Each row is a point on a tangle of strands that fork and nearly touch. The rows are in no order.
In the rows, 128 means zero.
Points whose rows are less than 137 apart are linked; no others are. Some points are linked to none.
Q586: [115  89 125  55 170 120 164 123 100 133 106  72 133 120  92 172 127 128
 147  50 106 150 164  96  62 163 122  90 136 137  99  94  74 118]
Q518: [106 121 135 177 141 132 158 168 189 211 111 163 127 144  93  76 147 105
 131 136 146 116  57 171  86 153 105 189 182 170 176 172 177  74]
Q747: [135  73 120 122 163 123 107 137 132 132 143  89 173 108 105 141 134 152
 103 135 141 142 174 120  47 176 116 140 122 191 102 118 143 134]
Q636: [142 169 106 158  80 121 147 112 154  62 138 146 148 209 165 137  90 107
 103 105 126 135 218 151 228  94 168 170  90 137 105 153  72 198]
Q171: [139 165 169 125  86 135 107 131 145  84 149 130 129 135 133 119 139 112
 167 119 142 107  53 114 171 120 104 126 163 131 119 154 145 113]
Q511: [110 195 141 131  90 112 154  76 130  42 140 125  96 144 157 141 117  99
 115 111 111 129 178 112 204  97 148 189 121 110  70  96  54 167]
Q647: [144 145 108 122  94 156 152 103 114  83 159 136 107 130 169 124 108 168
 146  88  45 132 117 135 145  97 147 111 112  78  94 141 124 173]
Q719: [129 130 130 124 115 108 130 130 141 126  67 121  86 137 115 112 130 109
 144  74 119  85  79 131 156 153 102 117 136 102 166 157 137  64]
Q246: [156 127 147 104 143  92 131  84 142 119 134  95 154 154 113 175 125 106
 132 160 119 144 188  88 123 144 120 120  93 200  62 129  83 164]
Q490: [121 118 143 102 172 149 148 147  92 203 148 122 135 102 113 132 116 150
 119 165 176 131 130 126 111 103 142  99 127 132  75 144 105 129]
Q59: [ 93 123 156 106 197 114 111 139 148 181  92  83  81  65 109 113 137 122
 192 117 126 134  68 160 108 135  88 152 173 115 143 124 126  51]
Q22: [155 172 133 146 110 109 145 115 191  78 157 106 153 214 149 155 117 115
 113 133 139 134 214 110 183  91 162 160  95 143  78 126  74 199]
Q919: [116 153 152 146 137 174 111 170 111 174 163 150 137 106 112 140 182 132
 149 189 174 124  80 122 137  83 117 154 163  95 130 122 166 119]
Q18: [109 107  82  97 159 142 175  93 126 126 127  90 130 117  91 172 135 140
 169  65  62 180 180  97  70 123 119 107 130 128 121  88  96 146]
Q466: [115 181 110 137  76 123 172  98 143  48 115 147 106 200 158 151 108  95
 117  78 103 129 180 130 210 108 149 167 108  89 100 132  60 161]
Q580: [173 117 157 118 162 134 107 144 122 140 178  94 197 179 107 188 165 135
 129 162 163 149 177 104 104 114 143  83 119 171  96 138 136 167]
Q793: [138 112 130 114 141 108 145 165 162 162  59 112  77 134 130  87 134 137
 134  44  99  90  52 176 117 177 122 120 148  61 183 172 170  65]
Q343: [154 141 113  98 136 137 121 138 109  82 127 112 117 112 131 100 150 154
 136  74 102  81 144 114 122 138 149 140 141 111 138 104 131 156]
Q488: [123 129 104 142 139 129 137 144 118 166  97 164 101 114 113  82 115 135
 100 125 155  88 125 143 149 127 132 129 125 126 168 131 117 119]
Q592: [104 108  85 101 181 139 154 130 142 131 122  97 117  96  76 172 153 143
 170  95  75 170 164 104  44 132 118 144 155 117 168  46 123 140]
Q101: [121 118 188  93 163 106 102 119 116 173 111  83 112 120 129 142 111  88
 119 162 176 118  83 122 123 156 110 135 145 163  66 152  78  78]
Q42: [147 126 176  78 186 123  90 137  94  99 148  66 162 150 114 203 150 120
 153 126 165 178 177  99 118 122 151  94 175 118 135  63 108 147]
Q933: [ 90 118 101 180  74 107 162 106 179 151  86 159 127 110 118  70 101  96
 120 119 121 117  71 152  89 158  87 165 133 167 168 149 153  82]
Q21: [119 131 112 107 120 120 133 115  84 124  94  89  80  82 158 119 134 134
 146  95 106 101 109 144 118 109 112  98 120  35 170 110 124  89]
Q129: [156 132 105 129 111 136 136 138  98  77 154 148 151 124 126 103 124 162
 123  82 100 122 179 119 148 117 153 129 116 134 125  96 128 199]
Q17: [104  92 114 119 149 133 119 122  86 146 169 152 154  63 105 133 137 172
 141 166 111 181 131 110  89 115 114  81 122 130 121 109 168 142]
Q654: [146  94  93 125 143 134 124 128 131 120 125  98 160 140 121 138 124 165
  98 107 109 128 203 116  96 162 155 118  99 176 120 133 122 163]
Q721: [120  95 104 109 143 114 152 115 110 152  83 124 106 117 128 112  92 130
 102 109 137 108 146 130 121 147 124  88 105 113 143 139 105 101]
Q255: [101 180 131 116 138 124 135  99 158  83 118 118  72  94 138 121 108 139
 129  99 123 131 137 115 166 101 140 149 140  92 123  90 103 135]
Q982: [120 116 147  83 185 137 107 177  78 146 130  91 104 100 110 132 154 139
 182 124 132 134  95 138 111 116 119 117 177  70 155 103 136 101]
Q123: [146 145 166  96 138 103 104 116 112  48 149  91 157 146 106 180 148 110
 156 129 140 168 171  79 121 130 128 110 138 140 119  67 108 143]
Q209: [142  84 146 100 150  99 113 105 120 134 137 108 172 123 102 153 122 121
 113 163 153 131 175 101  98 167 109 108 104 211  80 147 119 124]
Q931: [106 115 126 178  80 122 159 133 186 195  71 147 128 120 131  52 134  87
 107 112 126  82  44 178  84 173 105 166 154 158 185 176 184  62]
Q950: [112 149  89 228  58 140 143 133 174 101 152 211 132 190 183 101  99 111
  92 163 110 173 114 185 159 101 155 194 103  93 171 138 171 163]
Q691: [119  78  98 127 114 102 146 131  82 142 132 165 143  92  93  98 118 147
 138 129 116 163 138 110  84 137 102  85 112 146 134 113 149 136]
Q779: [104 105 141  91 218 122 104 159 160 159 114  80 105  79  74 145 164 139
 201 116 109 156 121 139  81 141  89 146 182 142 147 106 129  88]
Q347: [ 99 128 133 169  63 126 156  88 171 154 112 139 132 119 120  97 103  89
 136 135 126 121  58 124 132 136  89 132 142 172 116 174 125  77]
Q102: [107 149 159 162  91 115 144  96 183 147 142 143 148 135 104 127  92  86
 154 156 168 151  55 108 143 105 106 120 155 189  95 171 112 114]
Q208: [ 98 111  96  98 201 123 130 132 171 160 129 102 117  95  84 155 156 145
 177 156 106 163 151 126  89 118 112 132 152 135 161  96 144 120]
Q999: [123 150 145  94 146 124 114 136  73 122 108  90  83  80 122 119 157 107
 159 100 144  89 115 129 137 111 112 129 160  56 152  88 102  91]
Q418: [127 123 100 174 103 133 102 155 146 140 105 192 134 122 154  89 125 144
  51 161 150 106 125 157 121 159 158 179 107 124 194 108 188 140]
Q451: [154  91 127  77 178 134 129 141  96 136 131  78 144 151 109 156 127 148
 134  76 124 135 182 101  99 160 156  89 150 164 108 127  99 143]
Q581: [130 156 167 137  49 134 109 115 132  87 124 128 116 112 170  96 117 112
 129 102 136  76  64 144 195 116 137 111 154 101 147 166 149  99]
Q720: [130 139 142  99 138 143 115  94 121 150 108  91  96 132 149 176 139 111
 129 159 128 108 120 112 178 123 117  98 123 109 126 157  95  94]
Q55: [127 141 132 125 141 137 128 135 132 120 171 143 129 125 134 142 108 163
 137 154 124 163 127 116 153  79 159  82 136  90 129 129 150 160]
Q366: [122 120 124 178 123 141 138 162 177 187 127 163 152 145 111  95 138 120
 106 146 164 109  89 152  90 148 126 166 136 196 121 181 154 109]
Q716: [ 99 198 147 135 109 124 158  88 148  84 133 133  93 109 126 109 111 101
 138 111 134 133 145 111 169  81 127 167 142 129  88  84  54 148]
Q62: [131 148  98 135 107 160 129 145 119  86  93 127 112 162 180 104 104 119
  81 106 132  76 162 157 106 162 159 181 114  85 168  96 116 127]
Q140: [156 134 142 115 140 146 100 136  85 111 130 116 126 102 103  94 172 129
 151 106 109  74 128 115 124 126 111 123 131 153 126 125 123 126]
Q935: [121 136 103 135 162 115 147 125 169 129 141 133 133 138  91 143 125 142
 156 146 106 155 134 109 134 107 117 109 136 137 137 126 134 133]
Q20: [119 138 128 132 155 117 134 143 164 168 107 124  88  82 109  93 140 143
 154 117 120 117  72 145  97 130 116 154 168 120 168 120 164  90]
Q615: [135 102 123 113 137 120 111 136  93  99 120  88 145 176 109 187 145  92
 145 144 135 154 173  83  91 152  99 129 128 124 155  78 107 120]
Q910: [135 115 111 111 113 143 126 115  80  95 128  84 142 187 160 199 125 107
 106 138 118 144 168 106 107 146 139 120 115  95 149  97 104 127]
Q384: [142 139 133 142  98 142  95  94  91 115 139 140 148  73 136 100 154 123
 127 150 108  84 107 118 138 116  99 140 101 167  99 132 129 132]
Q214: [121 151  87 149 114 111 151 109 189  71 137 154  87 144 137 120 137 153
 122  86  62 143 139 141 182 107 155 163 139  72 174 105 158 162]
Q351: [129 114  92 150 122 111 138 146 158 136  93 160  99 150 154  92 103 135
  74 125 108 126 132 155  99 167 161 152 117 103 202 105 180 124]
Q525: [132 106 155 100 167 111 112 133  94 159  89  99 118 131 132 131  97 111
 110 123 179 104 136 127 126 164 125 112 126 138  97 136  79  91]
Q817: [131 129 124 134  74 117 131  97 137 105  80 122 103 141 159 125 116 104
 120  95 134  81  79 139 202 127 118  96 122 104 154 188 120  76]
Q211: [107  85 100  96 165 110 146 162  85 169 108 106 112  99 106 123 151 136
 168  97 106 142 110 137  57 146 104 104 166  84 186  93 158  87]
Q759: [160 158 137 114 131 118 128  81 150 107 129  94 132 181 152 195 126 108
  98 147 128 127 201 101 189 138 148 133  85 161  85 138  71 164]
Q265: [118 138  98 194  64 160 103 139 167 116 144 193 154 148 172 111 122 127
  70 179 151 125 112 159 145 118 160 192 101 105 145 130 187 151]
Q773: [138 141 179 154 107 139  97 129 156 137 155 136 163 132 108 135 146 108
 154 175 159 122  69 113 150 121 100 114 158 173 104 170 156 105]
Q948: [151 134 112 156  98 172  98  91  82 124 164 154 163 100 162 126 149 134
 115 169  90 114 144 139 159  90 121 132  78 146  84 140 121 174]
Q218: [130 131 124 177  73 119 147 139 154 117 124 171 161 184 114 105  86  94
 129 142 152 138 131 122 137 140 113 139 105 184 121 153 113 126]
Q506: [114 105 158 117 163 115 103 165 109 169 141 137 142  69  91  95 146 143
 147 158 166 144  82 133  80 134 104 119 152 141 112 124 174 105]
Q287: [124 119 141 103 187 143 115 176  98 162 172 140 148  74  86 118 167 177
 154 140 136 155 115 118  96 110 140  86 154 136 118 112 166 152]
Q56: [158 125 117 141  76 153  96  72 107  87 148 149 148 129 188 143 113 134
 109 139  79 113 153 138 182 119 133 105  68 148 103 161 131 159]
Q500: [143 152 109 151  55 157 103  92  98  53 149 139 136 132 197 129 127 126
 114 127  72 106 151 142 178 111 128 168  92  92 124 122 119 156]
Q735: [146 109 124 113 151 154 104 132 123 131 125  87 120 155 148 176 129 129
 115 159 125 120 124 115 113 138 140 106 127 103 140 142 134 106]
Q799: [109  94 149 156 134 138 121 157 147 212 134 160 155 138 108 129 130 125
 100 175 202 121 100 141 119 134 113 123 134 178  85 203 145  97]
Q973: [121 159 139  92 143 123 124  80 143 100  98  73  80 119 160 172 118 112
 130 117 118 112 127 111 159 134 133 134 138  93 108 102  86 110]
Q538: [154 131  95 157  75 115 137 156 107  80 147 204 151 148 145  78  92 160
 123  84 112 146 165 157 183 124 157 134  92 143 142 127 140 206]
Q99: [146 124 164 107 197 128 101 167 131 140 167  90 164 168  85 176 166 136
 165 157 159 168 152 111 100 110 132 106 156 144 124 109 126 144]
Q601: [130 158 142 154  68 165  91 129  81  64 170 141 149 129 196 128 141 129
  88 176 152 113 153 142 166  98 146 187 104  86 104  98 124 159]
Q60: [124 102 102 120 104  81 181 156 169 168  68 169  74 148 149  76 105 141
 107  80  90 106  69 164 101 176 135 104 109  79 203 164 190  77]
Q847: [149 128 122 157 121 127 125 128 124 108 191 159 203 130 110 122 122 157
 136 152 128 199 156 117  90  94 144 114  85 170  74 102 149 203]
Q288: [117 109 116 131 147 139 160 128  93 175 142 154 128 148 127 134  93 140
  90 169 171 156 177 118 134 109 152  92  92 159  91 146  88 160]
Q48: [116 136 113 124 172 129 144 164 142 155 109 139  73 131 106  95 137 141
 127 116 132 114 111 149 132 120 146 143 164  91 191 103 140 110]
Q853: [144 129 130 138  90 138 104  90 109 122 133 139 127 141 159 162 118 110
 127 166 126 105 128 112 195 116 117  84  99 134 117 177 115 119]
Q692: [147 115 145 121 151 127 117 116  99 114 188 106 201 132 116 178 147 141
 140 156 117 191 186  96  82 112 123  78 109 170  83 116 137 172]
Q300: [134 149 150 149 128 158 102 143 121 129 179 159 134 104 134 134 154 162
 116 172 148 126 101 134 166  81 160 119 133 106 124 146 168 156]
Q942: [124  75 108 111 138  87 147 147 102 144  98 138 118  92  93  87 134 130
 133  94 105 126 117 137  53 173  87 104 140 121 161 118 155  91]
Q531: [124 157 187  96 121 103 123  83 139 143 126  91 109 109 149 161 100  91
 139 182 150 134  89  97 133 137 112 127 116 158  59 130  85 115]
Q672: [128 115 113 103 108 117 151 134  96 118  69 101  97 118 120 109 120 129
 155  50  99  86  89 135 102 168  96 106 113  58 146 123 123  82]
Q953: [141 135 120 168  72 139 124 134 103 110 171 233 157 120 161  71 100 163
 101 115 124 142 133 172 189  92 157 120  88 133 116 154 154 203]
Q911: [128 150 175 117 179 141  89 163 115 145 123 119 113 112 108 111 149 121
 118 134 196  95 116 136 151 122 129 159 174 137 110 112 109 120]
Q926: [121 103  87 165  97 108 172 153 179 159 100 202 102 166 160  93  98 132
  84 135  86 147  94 169  93 170 148 133  99 103 195 156 190 113]
Q10: [118 125 153 135 157 158 111 157 128 213 136 150 140 123 134 147 132 140
  82 183 207 117 108 135 131 106 159 129 117 134  83 174 126 123]

A fork is a point with three links. Follow the links from the first point to the second and name the forks in between, in order.
Q518, Q21: Q719
Q601, Q747: Q56, Q720
Q759, Q20: Q208
Q636, Q953: Q720, Q56
Q56, Q759: Q720
Q99, Q20: Q720, Q208
Q948, Q55: Q56, Q720, Q208
Q919, Q615: Q208, Q720
Q935, Q601: Q208, Q720, Q56

A fork is a point with three links, a tip a point with one. Leave the first point through the second and follow the links. Name the first fork or tip that comes.
Q21, Q999: Q506
Q208, Q592: Q720
Q779, Q59: Q531
Q720, Q973: Q208

Follow the links from the first point to the second, and from the first to the third. Name the last point that the two ways share.
Q60, Q506, Q518: Q719
Q942, Q351, Q933: Q719
Q692, Q586, Q601: Q720
Q720, Q531, Q300: Q208
Q615, Q759, Q953: Q720
Q525, Q56, Q55: Q208

Name the points in between on the shortest way along the links from the first point to the second, in order.
Q22, Q692: Q636, Q466, Q511, Q716, Q255, Q973, Q720, Q735, Q910, Q615, Q123, Q42, Q99, Q580
Q953, Q910: Q538, Q129, Q343, Q140, Q384, Q948, Q56, Q853, Q720, Q735
Q719, Q288: Q817, Q581, Q171, Q773, Q102, Q347, Q933, Q931, Q518, Q366, Q799, Q10, Q490
Q287, Q581: Q17, Q691, Q942, Q211, Q982, Q999, Q21, Q672, Q719, Q817
